Points on a hilly landscape, in no order, each with its height.
From any point a ball rolls to the lowest of the 5 points nearest to it. It stops when none of these is lower. Distance is the straight distance between rows; heights are no part of it.
Z_903: -8 13 -6 -10 34 4 11 1 28 -9 -15 -6 -29 17 -22 -17 -13 -2 -46 -4  h=2.86
Z_371: 2 16 22 -26 -35 -19 30 18 -11 -37 40 3 38 8 9 -7 31 -31 -7 3  h=2.74
Z_98: 12 -7 -36 -15 26 5 -42 -10 -3 5 -13 5 2 -27 -16 17 -25 27 -5 3  h=1.19
Z_206: 11 -8 -34 3 7 5 -43 -14 -9 5 1 5 4 -31 -11 21 -24 23 23 0  h=1.45
Z_878: 14 9 -15 5 9 7 -33 -32 -6 10 5 54 -8 -34 -1 21 11 50 29 -33  h=1.72
Z_329: 20 17 25 30 -35 -20 41 3 19 -18 -13 -17 20 10 5 -5 -11 -34 -13 27  h=4.52
Z_320: 10 19 3 6 11 -5 23 1 39 -6 -24 -21 -8 13 -8 -10 -25 -28 -50 18  h=5.29
Z_863: -2 5 4 -17 19 1 -18 -15 -13 8 -9 48 -11 -15 -10 0 23 46 12 -37  h=3.20
Z_424: 20 11 -1 34 -15 6 17 -18 25 9 -12 -22 -3 -3 10 25 -21 -32 -13 13  h=4.37
Z_824: 5 -6 9 -12 -3 -19 19 36 9 -13 -10 -20 6 13 -10 -31 -8 -31 -32 40  h=3.49
Z_156: -5 -5 21 -12 -5 -20 14 24 6 -11 3 -7 11 12 9 -23 11 -23 -10 23  h=2.40
Z_799: -39 -22 4 -36 14 -10 -13 56 -32 3 9 -14 15 9 -12 -29 12 -13 10 26  h=1.39
Z_839: 17 44 1 12 31 9 31 -26 40 0 -19 -6 -25 10 5 15 -18 -11 -43 -13  h=2.71
Z_17: -2 -5 12 4 -1 -3 12 -1 11 7 -11 4 -1 -1 8 -2 -1 -8 -4 4  h=6.18
Z_609: 25 40 34 22 -17 -14 48 -23 33 -14 -5 6 1 10 19 -8 0 -14 -14 5  h=3.01
Z_72: -8 14 -10 -9 31 3 12 4 32 -8 -20 -21 -24 15 -17 -15 -20 -14 -57 3  h=3.23
Z_270: 6 -17 -37 4 -4 7 -59 6 -32 13 8 28 12 -31 -9 6 -3 25 56 -6  h=2.23
Z_95: 35 4 1 55 -46 16 17 -26 23 17 3 -14 -2 6 18 19 -9 -28 13 5  h=4.62
Z_251: -2 7 15 -20 6 -16 11 17 11 -14 10 0 -6 17 -9 -31 13 -13 -27 18  h=1.42
Z_58: 9 39 8 2 30 10 22 -26 39 -2 -6 14 -34 10 2 0 0 15 -34 -26  h=2.38
Z_797: 16 22 -14 27 6 12 11 -34 19 10 -21 -35 -10 -4 12 35 -36 -16 -36 17  h=4.13
Z_793: -14 -21 14 -5 -11 -10 2 29 -9 2 7 -14 15 11 12 -15 10 -20 16 16  h=4.61
Z_21: 7 17 6 -10 16 -11 27 8 37 -15 -11 -9 -22 20 -15 -26 -6 -13 -45 16  h=4.05
Z_695: -25 3 11 -32 -20 -5 -3 36 -24 -1 52 12 26 -3 6 -10 47 -16 25 -29  h=0.76
Z_635: 4 -10 -21 5 -9 6 -50 -12 -28 12 10 42 4 -29 -3 11 18 39 56 -23  h=1.36
Z_51: 7 46 1 0 31 -4 27 -14 53 -25 -16 -13 -31 24 -10 -18 -21 -13 -56 0  h=2.83
Z_891: 23 13 -4 43 -19 24 15 -45 23 12 3 0 -17 -10 23 33 -9 3 9 -21  h=3.69
Z_253: -18 22 25 -24 19 -9 5 -11 9 -12 22 29 -32 11 -9 -23 38 20 -28 -20  h=1.06
Z_696: 28 5 18 45 -53 -3 25 -23 11 0 9 -9 16 15 28 0 18 -31 24 -6  h=4.54
Z_537: 14 29 -11 12 24 20 16 -41 19 8 -16 -7 -19 -5 9 30 -25 13 -30 -11  h=2.65
Z_639: -42 -7 -8 -54 33 -12 -30 36 -40 -13 -4 19 -18 7 -44 -45 25 23 0 -7  h=1.59
Z_734: 12 11 -18 20 2 16 1 -42 11 8 -13 -26 -12 -17 11 36 -37 2 -27 4  h=3.25
Z_222: -2 36 22 -9 22 -4 19 -11 29 -15 12 26 -37 21 -3 -26 23 14 -33 -16  h=1.15
Z_849: -8 1 -5 -17 34 5 -5 -3 15 -6 -12 15 -26 -3 -25 -9 -6 24 -23 -20  h=2.41
Z_467: 7 -7 -12 -9 20 8 -16 -13 -2 4 -10 22 -7 -21 -11 20 -6 33 5 -16  h=2.88
Z_611: -31 -37 -8 -10 2 -4 -19 43 -32 7 -5 -8 18 3 -4 -12 -4 -5 30 16  h=2.43
Z_987: -28 0 13 -41 17 -10 -14 9 -36 4 14 25 -5 -2 -16 -20 39 28 2 -30  h=1.97
Z_868: -29 12 15 -47 18 -11 -7 10 -16 -12 26 21 -23 12 -21 -31 40 15 -18 -17  h=1.10
Z_620: 4 13 22 -23 -30 -25 28 17 -5 -34 20 -7 29 14 3 -22 16 -30 -16 26  h=3.40
Z_233: -24 -33 1 -9 9 -4 -9 34 -21 7 -7 -7 11 0 -6 -8 -1 -1 19 13  h=3.22
Z_752: 11 19 4 9 17 19 14 -40 19 9 -5 27 -21 -11 9 28 -2 34 -10 -32  h=1.85
Z_725: -8 27 19 -42 3 -10 6 1 -2 -14 37 27 -4 15 -6 -27 48 -1 -24 -9  h=0.98
Z_205: 1 -17 -10 -2 14 7 -10 -3 -5 6 -17 6 -2 -14 -8 10 -17 18 7 -8  h=3.24
Z_582: -13 -18 -13 -2 -4 3 -32 6 -35 6 -1 28 14 -15 -4 7 9 27 51 -17  h=1.12
Z_83: 15 19 26 9 -3 -16 35 -11 26 -3 0 6 1 10 15 -13 9 -11 -17 7  h=3.54
Z_103: 0 -1 10 10 0 7 4 -26 4 5 3 20 -11 -10 14 18 11 23 14 -24  h=2.52
Z_419: 28 -5 -23 52 -40 19 1 -14 7 22 -7 -59 1 -1 5 30 -37 -44 -1 30  h=2.36
Z_331: -8 -7 10 -29 -5 -25 6 36 -11 -19 16 -14 27 14 0 -26 15 -24 -11 33  h=3.15
Z_499: 6 -12 3 27 -15 9 5 -15 7 8 -2 -4 -8 -6 11 19 -7 -6 15 -5  h=5.84
Z_717: -19 9 3 -39 -32 -12 9 57 -20 -24 62 15 37 2 -4 -6 41 -34 24 -8  h=1.75
Z_898: 19 -3 -5 39 -35 1 11 -3 20 14 -13 -39 9 4 8 16 -27 -48 3 30  h=2.84
Z_836: 7 3 22 22 -24 -14 20 5 14 -2 1 -7 11 5 14 -8 1 -26 2 15  h=5.64
Z_146: -14 -25 -5 -9 7 -1 -21 13 -20 4 -6 18 8 -11 -9 7 -2 25 25 -7  h=2.25
Z_662: -21 -5 18 -23 1 -9 -9 25 -24 4 29 4 15 0 6 -12 33 -5 11 -10  h=2.58
Z_480: 17 31 16 13 3 -6 35 -8 37 -9 -17 -3 -8 13 4 -6 -10 -15 -30 6  h=3.80
Z_909: -14 2 20 -14 -22 -12 2 22 -12 -3 39 0 25 4 15 -10 34 -20 20 -15  h=1.96
Z_950: -13 6 16 -28 17 -7 3 10 15 -15 9 9 -29 14 -13 -33 16 0 -35 5  h=1.31
Z_743: -5 -25 5 12 -18 2 -6 -4 -15 7 5 4 4 -1 13 9 12 2 33 -10  h=1.91
Z_949: 5 0 -31 -17 35 10 -27 -18 2 6 -19 -1 -4 -16 -20 19 -23 25 -27 0  h=1.23
Z_254: -11 -42 -30 8 -10 10 -30 19 -33 8 -3 -2 16 -9 -8 13 -18 9 45 11  h=1.24
Z_175: 3 -13 -31 -8 15 1 -49 3 -13 8 -6 22 7 -31 -11 16 -16 28 30 0  h=1.95
Z_948: 23 38 -14 34 13 17 -6 -60 3 5 -18 -36 -17 -14 21 40 -42 19 -35 7  h=3.04
Z_188: -6 19 16 -13 26 5 9 -7 22 -6 -3 19 -31 7 -10 -13 9 21 -31 -20  h=1.47
Z_50: -4 3 21 -11 10 -8 11 10 10 -1 5 7 -10 6 -2 -20 18 5 -14 -2  h=1.11
Z_697: 27 44 -17 27 26 16 -3 -66 12 0 -14 -14 -21 -17 22 41 -33 29 -34 -11  h=1.40
Z_405: -3 -3 21 5 -1 2 7 -7 8 6 4 12 -5 -3 13 5 12 10 7 -16  h=3.45
Z_372: 0 16 23 -6 10 -6 21 -3 25 -4 8 19 -10 8 9 -15 21 1 -20 0  h=1.89
Z_211: 10 -9 10 26 -27 -12 19 11 17 0 -9 -29 16 6 8 -6 -15 -43 3 29  h=3.60
Z_109: 19 13 -40 -1 21 7 -49 -25 -5 8 -4 -3 1 -43 -4 26 -26 34 0 2  h=1.08
Z_317: -19 -21 11 -15 12 -4 -10 17 -18 8 -2 9 2 -2 -5 -8 10 9 13 -1  h=4.53
Z_454: -18 4 18 -24 19 -2 -4 -5 -8 -2 0 28 -18 -1 -11 -17 29 29 -10 -27  h=2.35
Z_409: -5 3 -9 -22 17 -6 -36 -9 -28 10 -4 46 3 -25 -14 5 25 45 30 -31  h=4.24
Z_89: 11 -1 -31 -9 18 1 -61 -10 -11 14 3 36 -2 -40 -14 15 -2 39 33 -13  h=3.61
Z_941: 18 -6 -23 37 -29 15 0 -20 4 17 -6 -42 -4 -8 7 29 -30 -21 3 15  h=1.52
Z_326: -18 -21 -16 -31 26 -3 -37 30 -28 7 -16 22 6 -11 -23 -11 -6 22 23 -4  h=4.49
Z_731: 1 19 18 -1 16 6 22 -24 20 5 2 26 -25 7 9 -2 17 25 -13 -25  h=1.79
Z_377: -26 -9 -1 -11 -34 8 -12 27 -32 5 41 1 35 4 15 -4 39 -10 49 -43  h=0.20
Z_86: 4 -12 13 12 -19 -16 11 22 4 -1 -4 -21 20 5 11 -9 -1 -35 7 26  h=4.89
Z_263: 4 9 24 -9 1 -18 21 6 14 -12 4 7 1 10 4 -22 15 -9 -20 12  h=2.08
Z_965: 0 -34 -25 14 -24 11 -35 5 -41 11 12 9 17 -3 5 7 8 24 63 -7  h=0.78
Z_937: 4 -8 -6 -4 17 5 5 -5 16 5 -20 -16 -9 -7 -7 12 -23 -3 -25 4  h=4.36
Z_922: -1 -30 -6 16 -34 15 -12 -3 -28 12 13 2 14 8 18 8 23 9 51 -14  h=0.67
Z_314: -40 -25 -2 -35 14 -16 -17 50 -42 4 10 -1 20 8 -5 -23 14 0 20 8  h=2.82
Z_171: 8 3 -18 -12 28 3 -29 -13 -1 8 -14 33 -6 -27 -18 15 -8 35 4 -21  h=3.05
Z_831: -33 -11 -12 -40 42 -6 -25 25 -4 -13 -10 12 -29 9 -51 -37 -1 19 -23 -4  h=1.41
Z_70: 26 46 3 38 1 20 26 -51 33 8 -6 -1 -20 -9 30 43 -21 3 -15 -19  h=2.03
Z_439: -23 -32 -8 7 -33 7 -14 32 -39 11 26 -12 37 18 15 -9 23 -10 54 -15  h=0.85
Z_60: 29 22 0 57 -30 9 21 -28 31 9 -13 -23 1 3 14 27 -27 -42 -8 9  h=3.59
Z_163: -19 -15 -23 -40 37 -5 -32 28 -23 1 -22 21 -11 -3 -46 -28 -2 32 0 -3  h=1.29
Z_411: -32 -12 7 -42 18 -9 -8 40 -21 -7 19 4 -4 12 -22 -33 24 1 -8 15  h=0.91
Z_388: 20 34 18 9 -7 -19 42 4 32 -28 -11 -12 -1 17 -9 -20 -13 -26 -41 29  h=4.19
Z_368: -29 -29 -7 -2 -18 7 -23 27 -44 9 12 -1 30 5 8 -7 12 1 49 -11  h=1.21
Z_528: 26 12 8 42 -28 -2 25 -10 30 0 -17 -22 7 7 7 11 -20 -44 -11 23  h=3.47
Z_702: 12 0 -13 -1 10 11 -13 -24 1 7 -3 21 -7 -26 -5 24 -10 31 2 -20  h=2.42
Z_152: 11 34 29 -19 -8 -17 31 -11 12 -32 29 13 9 15 10 -25 30 -8 -26 6  h=1.34
Z_227: -1 25 -10 -4 39 14 9 -23 32 -9 -18 3 -33 13 -13 1 -16 15 -48 -16  h=2.85
Z_492: -28 -20 -3 -33 24 -6 -23 39 -31 5 -7 5 3 3 -29 -28 6 20 7 4  h=3.66
Z_242: -29 -37 -20 -19 7 -3 -29 31 -42 8 -6 6 21 -5 -10 -10 -5 13 41 6  h=0.96
Z_437: -14 -16 14 -14 4 -12 4 24 -7 5 2 -5 4 5 1 -18 11 -10 -2 13  h=3.36
Z_286: 5 46 24 -9 11 -10 31 -14 34 -30 14 18 -24 23 3 -27 20 0 -37 1  h=1.48
Z_940: 14 28 22 -5 3 -15 32 -4 29 -24 2 6 -10 19 -4 -26 6 -10 -35 16  h=2.55
Z_523: -13 -1 -1 -25 27 -2 -21 -1 -14 0 -9 39 -10 -16 -21 -7 18 39 6 -29  h=5.26
Z_569: -14 -39 -13 5 -6 4 -10 26 -13 7 -11 -15 8 -3 -3 6 -22 -11 27 21  h=5.69
Z_637: -44 -34 -8 -17 -4 -1 -23 45 -52 7 10 -6 28 10 -2 -19 12 -2 36 8  h=2.30
Z_475: -4 -26 -8 -2 8 2 -4 13 -5 6 -12 -8 2 -7 -9 8 -18 -3 1 11  h=4.94
Z_906: -26 1 9 -36 28 -10 -9 12 -8 -7 0 22 -27 9 -30 -28 21 21 -20 -14  h=1.49
Z_700: 0 18 20 -11 15 -4 18 1 31 -14 2 10 -25 17 -3 -23 10 2 -34 -3  h=1.44
Z_647: -21 -10 -2 -32 19 -9 -27 11 -37 7 -7 35 5 -11 -15 -9 23 33 26 -21  h=4.50
Z_677: 6 -42 -17 27 -32 15 -6 18 -12 13 -2 -27 10 5 9 5 -15 -21 34 20  h=0.68
Z_810: 15 15 19 5 -23 -26 48 24 12 -35 -19 -35 16 18 -22 -23 -25 -41 -43 53  h=5.72
Z_565: -4 -27 10 12 -32 1 -8 9 -15 10 6 -11 18 9 20 0 9 -14 37 1  h=1.38
Z_566: 8 -24 1 23 -41 15 -4 -9 -21 12 18 -4 11 13 21 8 27 -5 46 -18  h=1.07
Z_241: 31 18 18 50 -44 1 34 -25 25 4 3 -6 11 11 29 10 4 -32 13 4  h=4.97
Z_365: -5 -12 -30 -28 39 -3 -40 11 -11 4 -22 18 -2 -21 -32 -4 -13 30 -3 0  h=2.77
Z_159: -17 -30 -6 -16 18 -1 -19 27 -19 8 -13 5 5 -10 -17 -3 -8 11 13 5  h=3.58
Z_14: 7 9 8 -4 13 -1 20 2 29 1 -16 -9 -10 9 -3 -11 -9 -14 -31 7  h=5.00
Z_927: 4 10 5 -8 13 -13 16 18 29 -15 -12 -16 -8 16 -12 -23 -15 -24 -39 27  h=3.99
Z_694: 24 8 -22 5 11 7 -34 -33 2 9 2 34 -5 -39 0 28 -6 45 17 -28  h=1.50
Z_260: 18 50 -4 11 37 17 21 -44 35 -1 -16 2 -31 14 9 22 -21 11 -50 -23  h=2.64
Z_602: -8 -36 -6 17 -16 3 -5 30 -15 10 -7 -23 16 6 9 -5 -10 -29 30 25  h=4.87
Z_589: -11 -2 -13 -27 41 3 -12 3 13 -9 -19 8 -27 6 -35 -20 -13 15 -35 -10  h=2.45
Z_723: 26 -9 1 46 -46 19 13 -19 8 16 10 -14 -4 7 20 15 4 -18 26 4  h=3.68
Z_953: -4 -3 26 4 -13 -11 8 3 3 5 5 0 5 2 19 -6 18 -10 9 3  h=6.26
Z_292: -9 9 22 -32 1 -18 7 15 -4 -11 32 13 6 12 2 -22 36 -8 -14 1  h=0.80
Z_597: 6 1 -37 -21 33 1 -59 1 -13 18 -9 32 -3 -38 -20 10 -1 34 20 -6  h=2.70
Z_823: -28 -9 12 -33 -5 -13 -8 37 -28 -7 36 -1 24 3 -1 -20 34 -11 12 -2  h=2.00
Z_853: -16 -8 -6 -37 26 -4 -20 17 -20 -1 -15 27 -12 2 -34 -22 15 36 3 -19  h=4.17
Z_135: 15 -3 -7 9 -9 8 -30 -34 -11 9 9 37 -3 -29 4 24 10 39 41 -34  h=1.13
Z_667: 11 25 28 -9 -9 -17 41 8 16 -38 8 -5 10 21 -5 -25 11 -17 -36 23  h=2.80
Z_985: -10 -2 13 -18 -25 -16 7 32 -14 -17 27 -11 32 13 13 -19 23 -33 11 10  h=3.19
Z_53: 18 36 -10 23 16 12 18 -35 26 5 -24 -26 -13 4 11 29 -28 -15 -46 8  h=1.35
Z_355: 16 -17 -23 34 -25 22 -6 -16 -9 10 1 -26 -6 -12 5 23 -22 -6 18 3  h=1.43
Z_786: 20 -28 -14 39 -45 12 0 -3 -5 17 -1 -24 2 11 13 8 -4 -19 35 16  h=1.51
Z_290: -19 4 12 -41 -18 -15 6 39 -20 -24 43 1 35 7 3 -12 34 -32 2 7  h=2.21
Z_519: -2 -32 -13 5 -3 9 -23 8 -21 5 -4 3 6 -13 -3 14 -14 11 33 0  h=1.58
Z_191: 20 41 23 17 11 -2 37 -23 42 -4 0 18 -19 9 17 2 4 4 -24 -17  h=2.06
Z_771: 2 -11 16 17 -35 -8 8 6 1 -3 13 -12 19 14 26 -9 17 -28 26 5  h=6.07
Z_59: 0 6 25 14 -12 -6 17 -14 11 3 6 11 2 3 23 3 18 -7 7 -10  h=5.55
Z_243: 25 44 11 24 11 7 41 -34 46 0 -12 2 -16 8 20 21 -8 -7 -25 -9  h=1.78
Z_595: 12 9 2 22 -9 -8 23 6 31 6 -21 -34 5 2 1 7 -29 -41 -26 33  h=4.04
Z_343: 19 49 11 7 19 1 34 -21 46 -12 -10 6 -26 18 1 -6 -9 -10 -40 -2  h=2.49
Z_293: -8 -26 -6 7 -3 2 3 22 -1 8 -12 -20 9 -3 -1 2 -17 -24 10 22  h=0.97
Z_607: 7 -30 -18 13 -20 14 -26 -5 -20 8 6 13 3 -13 1 16 -3 20 46 -7  h=0.95
Z_303: 15 24 32 0 -17 -19 32 -9 17 -19 13 4 12 6 22 -16 19 -13 -11 6  h=2.72
Z_449: 17 11 -14 27 -1 18 -2 -46 12 9 0 -1 -10 -26 11 41 -22 21 -1 -13  h=3.57
Z_590: 1 10 2 -2 24 10 3 -22 18 0 -11 25 -26 -9 -6 9 -2 30 -14 -25  h=1.46
Z_96: 28 29 -3 49 -23 16 20 -45 28 11 -5 -20 -13 -7 26 40 -26 -21 -7 -2  h=2.87
Z_489: 32 32 7 56 -30 17 32 -50 36 7 2 -4 -12 -1 26 35 -6 -14 3 -9  h=3.53
Z_108: -18 -31 5 2 -16 2 -7 21 -25 10 7 -10 21 4 12 -4 12 -13 35 4  h=2.34
Z_715: -2 10 10 -5 18 3 4 -25 4 6 -2 36 -23 -8 -4 6 18 39 -4 -32  h=1.98
Z_481: 0 -9 -1 -1 13 -3 12 15 22 4 -18 -19 -7 1 -11 -8 -19 -22 -30 15  h=5.15
Z_393: 18 18 -30 -9 28 10 -26 -39 2 3 -16 -3 -10 -23 -5 26 -31 31 -33 -1  h=1.09
Z_693: 20 10 11 40 -27 6 22 -24 27 9 -5 -5 -6 -4 20 18 -8 -22 6 -3  h=5.80
Z_687: 17 25 -15 28 0 23 6 -45 17 11 -7 -12 -16 -15 17 43 -29 3 -12 -3  h=2.92
Z_765: -9 -22 -3 -20 23 -3 -2 26 3 5 -18 -6 -12 5 -24 -9 -12 3 -16 6  h=1.53
Z_366: -3 -43 -31 18 -41 21 -28 27 -53 18 14 -8 26 15 7 -2 6 9 61 2  h=0.83
Z_28: 17 9 20 14 -14 -17 33 11 23 -21 -14 -17 8 7 1 -14 -13 -32 -24 33  h=4.41
Z_40: 9 5 -16 3 18 11 0 -25 13 6 -18 -3 -10 -13 -2 27 -26 15 -24 -4  h=2.96
Z_265: 18 38 28 -8 -15 -21 54 -15 16 -46 12 0 4 27 0 -18 13 -14 -37 20  h=2.37
Z_636: -34 -17 8 -25 -8 -12 -12 50 -35 -1 28 -15 34 10 3 -19 20 -19 25 11  h=1.90
Z_912: 2 -16 -1 6 -4 9 -12 -16 -11 7 -3 20 -3 -17 5 15 5 21 27 -14  h=2.94
Z_982: 9 14 29 -5 -36 -25 40 6 -5 -39 15 -10 29 9 8 -16 14 -31 -15 22  h=2.95
Z_848: 18 31 37 12 -34 -18 60 -13 7 -37 9 -10 17 13 6 -14 4 -21 -25 20  h=2.75
Z_228: 2 2 -14 -12 26 9 -7 -9 14 -2 -19 2 -15 -3 -19 5 -15 20 -29 -11  h=1.93
Z_258: 19 28 -27 20 27 10 -26 -56 1 5 -10 -19 -10 -24 14 33 -35 34 -30 -2  h=1.30
Z_956: -8 -8 -25 -23 25 -10 -49 13 -29 16 -12 41 6 -23 -24 -4 6 37 30 -12  h=4.28
Z_407: -16 -34 1 -4 -1 -9 -2 40 -10 6 -6 -17 11 6 -1 -8 -7 -22 15 22  h=4.20
Z_980: -7 -27 7 -6 3 -4 1 18 -7 4 -6 -3 3 2 -2 -1 -2 -2 12 6  h=4.65
Z_92: -35 8 3 -50 28 -10 -23 9 -29 -10 8 29 -21 2 -35 -34 35 29 -7 -25  h=1.26
Z_803: -19 -13 1 -29 27 -7 -7 23 -5 -5 -6 11 -18 5 -31 -25 9 16 -17 2  h=0.94
Z_608: 3 17 -14 2 30 16 6 -26 23 3 -21 -17 -23 4 -2 20 -29 5 -42 -2  h=3.51
Z_780: 8 10 9 11 13 13 15 -23 23 6 -10 3 -16 -8 8 18 -11 9 -15 -15  h=2.47
Z_859: -21 -36 -19 -8 4 3 -32 25 -35 4 -6 3 18 -6 -10 -2 -9 13 41 7  h=1.61
Z_484: 7 -47 -36 24 -28 21 -23 22 -38 20 4 -17 17 0 0 6 -20 9 55 17  h=0.99
Z_691: 14 -14 -5 32 -26 20 0 -31 -6 10 10 12 -9 -5 22 23 7 16 36 -21  h=1.57
Z_680: 11 0 -20 -8 17 4 -35 -11 -3 7 -4 36 -6 -32 -10 19 -7 38 18 -16  h=2.81
Z_140: 0 -36 -9 26 -38 16 -9 8 -20 16 9 -14 13 15 16 6 9 -8 48 0  h=1.32
Z_769: 3 -11 16 -2 -12 -19 20 35 8 -10 -12 -28 23 9 -4 -23 -15 -40 -12 48  h=3.55
Z_240: 12 -10 2 24 -12 1 9 -10 18 11 -10 -14 -3 -3 8 19 -19 -26 -3 12  h=6.81
Z_644: 18 49 29 2 5 -11 47 -18 34 -28 2 12 -16 18 11 -24 8 -5 -35 7  h=2.04
Z_305: -1 52 11 -1 32 -1 27 -19 51 -26 -4 15 -42 22 -5 -20 -1 5 -48 -12  h=1.92
Z_9: 5 -23 -44 2 5 5 -58 13 -29 11 5 10 13 -35 -13 10 -17 21 49 8  h=2.39
Z_56: 10 -15 -27 3 6 13 -22 -10 -6 6 -6 -10 1 -25 -5 30 -30 14 10 2  h=1.77
Z_478: 19 30 10 5 2 -17 39 10 33 -24 -22 -25 -3 19 -18 -20 -28 -33 -52 32  h=5.07
Z_201: 0 12 30 -5 -17 -17 13 -7 7 -12 25 2 15 6 21 -11 26 -13 -1 -6  h=4.26
Z_516: -43 -5 4 -54 15 -11 -16 37 -37 -3 26 12 -3 9 -21 -27 40 6 -3 -8  h=1.55
Z_877: -24 -16 0 -14 -11 -2 -26 4 -41 10 17 23 19 -6 4 1 32 22 47 -36  h=0.86
Z_203: -8 -13 -16 -20 28 5 -5 9 6 2 -26 -2 -11 0 -25 -2 -18 15 -25 -1  h=1.99
Z_380: -18 -9 6 -25 24 -9 1 30 6 -8 -3 -4 -20 17 -25 -31 4 -5 -27 18  h=1.22
Z_719: 11 -9 14 24 -50 2 8 -1 -4 3 20 -14 26 17 29 -4 27 -25 32 -12  h=3.56
Z_671: 0 -7 -5 -7 11 4 -18 -10 -10 7 -7 35 -6 -20 -9 18 5 36 18 -24  h=3.14
Z_316: 19 44 -7 18 25 22 20 -54 26 7 -14 -2 -24 -5 18 40 -17 21 -31 -24  h=2.31
Z_967: 17 -32 -31 39 -40 22 -5 7 -14 19 -2 -45 7 -1 5 15 -29 -20 30 22  h=2.73
Z_398: 0 -23 -1 17 -23 12 -16 -15 -24 11 11 16 4 -6 13 14 20 21 41 -21  h=0.81
Z_857: -9 -9 10 -3 -39 -5 -1 20 -16 -4 39 -6 38 9 21 -7 39 -22 37 -17  h=1.56
Z_417: 6 14 0 0 25 11 17 -13 29 2 -13 -3 -22 5 -4 6 -13 4 -35 -9  h=3.67
Z_819: 12 -12 -28 22 -19 19 -7 -21 2 9 -6 -37 -3 -20 2 30 -38 -7 5 17  h=3.18
Z_46: 7 32 -5 3 26 3 25 -11 40 -13 -24 -28 -20 25 -10 -9 -27 -21 -59 8  h=4.27
Z_362: -14 -19 11 -18 4 -23 0 45 -7 -6 -1 -20 13 13 -3 -29 -1 -26 -5 40  h=3.31
Z_381: -28 -13 7 -40 6 -9 -7 48 -24 -3 23 -6 18 10 -4 -31 27 -12 2 18  h=0.72
Z_652: 1 -26 -24 13 -3 11 -11 -1 -5 8 -9 -23 6 -14 -7 25 -32 -5 12 14  h=4.96
Z_610: 2 -29 -3 24 -20 9 -2 6 1 12 -5 -15 2 1 9 17 -13 -18 22 11  h=6.43
Z_173: 21 6 24 30 -40 -15 25 -11 8 -9 4 -11 23 11 25 -6 8 -28 11 7  h=5.05
Z_73: 2 -20 -8 18 -10 10 -11 -13 -2 9 0 2 -4 -16 4 21 -10 9 22 -6  h=2.78
Z_425: 25 52 25 15 2 -13 51 -20 38 -19 -5 9 -4 18 10 -10 -7 -16 -35 10  h=2.61
Z_777: -21 -29 11 -6 -11 -16 -5 49 -20 -6 6 -21 30 15 8 -21 6 -32 18 32  h=2.90
Z_894: -44 -25 0 -25 -5 -9 -12 65 -41 3 21 -21 37 12 5 -30 13 -26 22 23  h=1.94
Z_614: -24 -20 5 -9 -24 0 -10 21 -28 9 25 -3 28 8 17 -10 29 -7 34 -20  h=1.14
Z_473: 1 -17 1 11 0 -1 10 6 16 11 -17 -19 -6 -1 -3 11 -21 -22 -8 16  h=7.42
Z_133: 14 -28 -11 30 -32 14 -5 -5 -13 14 8 -10 2 1 10 14 -1 -4 39 1  h=2.79
Z_161: 5 0 26 -6 -24 -25 28 26 -3 -28 1 -19 26 13 1 -25 1 -36 -11 37  h=3.27
Z_456: -20 -4 19 -29 17 -12 0 18 -12 1 14 12 -8 7 -8 -22 24 8 -13 1  h=0.25
Z_299: 14 -28 -39 15 -15 17 -29 -9 -12 6 3 -22 5 -21 -3 23 -33 5 27 9  h=3.52
Z_673: 0 28 -20 -3 42 10 2 -27 30 -11 -33 -22 -28 25 -12 2 -29 -3 -59 -1  h=3.37
Z_954: -12 -13 8 -13 12 3 -7 6 -7 8 -5 18 -11 -7 -7 -2 12 21 5 -12  h=3.83
Z_884: 11 16 -13 35 -2 13 -4 -43 6 13 -14 -45 -10 -11 16 37 -41 -10 -28 19  h=3.97
Z_49: -35 8 2 -57 0 -9 -8 38 -36 4 43 20 13 -1 -12 -15 51 -2 5 -23  h=1.54
Z_562: -9 -20 12 0 -2 1 -5 1 -8 8 -2 9 2 -4 8 3 8 11 18 -6  h=3.48
Z_37: 16 26 -25 9 33 9 -15 -48 3 -2 -25 -21 -14 -8 6 27 -43 24 -45 12  h=1.37
Z_22: 15 28 10 22 3 10 27 -31 30 9 -9 -1 -14 -6 17 25 -12 -8 -19 -7  h=0.79
Z_763: -14 -26 -5 8 -25 11 -23 -5 -38 11 13 10 16 3 13 8 18 17 51 -22  h=0.75
Z_984: 15 -1 -29 2 12 10 -24 -29 -2 1 -6 -17 3 -29 -5 30 -33 16 -8 3  h=0.73
Z_160: -11 -28 -11 7 -44 14 -16 9 -38 17 33 3 29 15 20 5 38 1 56 -32  h=0.55
Z_536: -4 -10 -1 0 -9 2 -29 -12 -27 8 6 34 5 -17 5 15 17 29 45 -28  h=0.92
Z_591: -34 -24 6 -23 11 -10 -12 32 -36 6 4 4 13 3 -9 -16 17 7 18 -3  h=4.32
Z_509: -26 0 22 -28 9 -7 -2 7 -22 1 22 19 2 -3 -4 -16 41 18 0 -22  h=1.33
Z_598: 18 12 13 25 -12 -9 29 -2 29 -5 -18 -16 5 4 6 -1 -17 -30 -15 23  h=4.16
Z_34: 9 2 -19 9 16 12 -7 -24 6 7 -21 -26 -2 -14 0 34 -36 6 -28 7  h=2.05

For each start below, name the point where the ball stops.
Z_437 | Z_456
Z_424 | Z_355
Z_17 | Z_590
Z_836 | Z_355
Z_953 | Z_590
Z_671 | Z_922
Z_449 | Z_922
Z_329 | Z_355
Z_467 | Z_922
Z_954 | Z_922
Z_608 | Z_984
Z_59 | Z_590
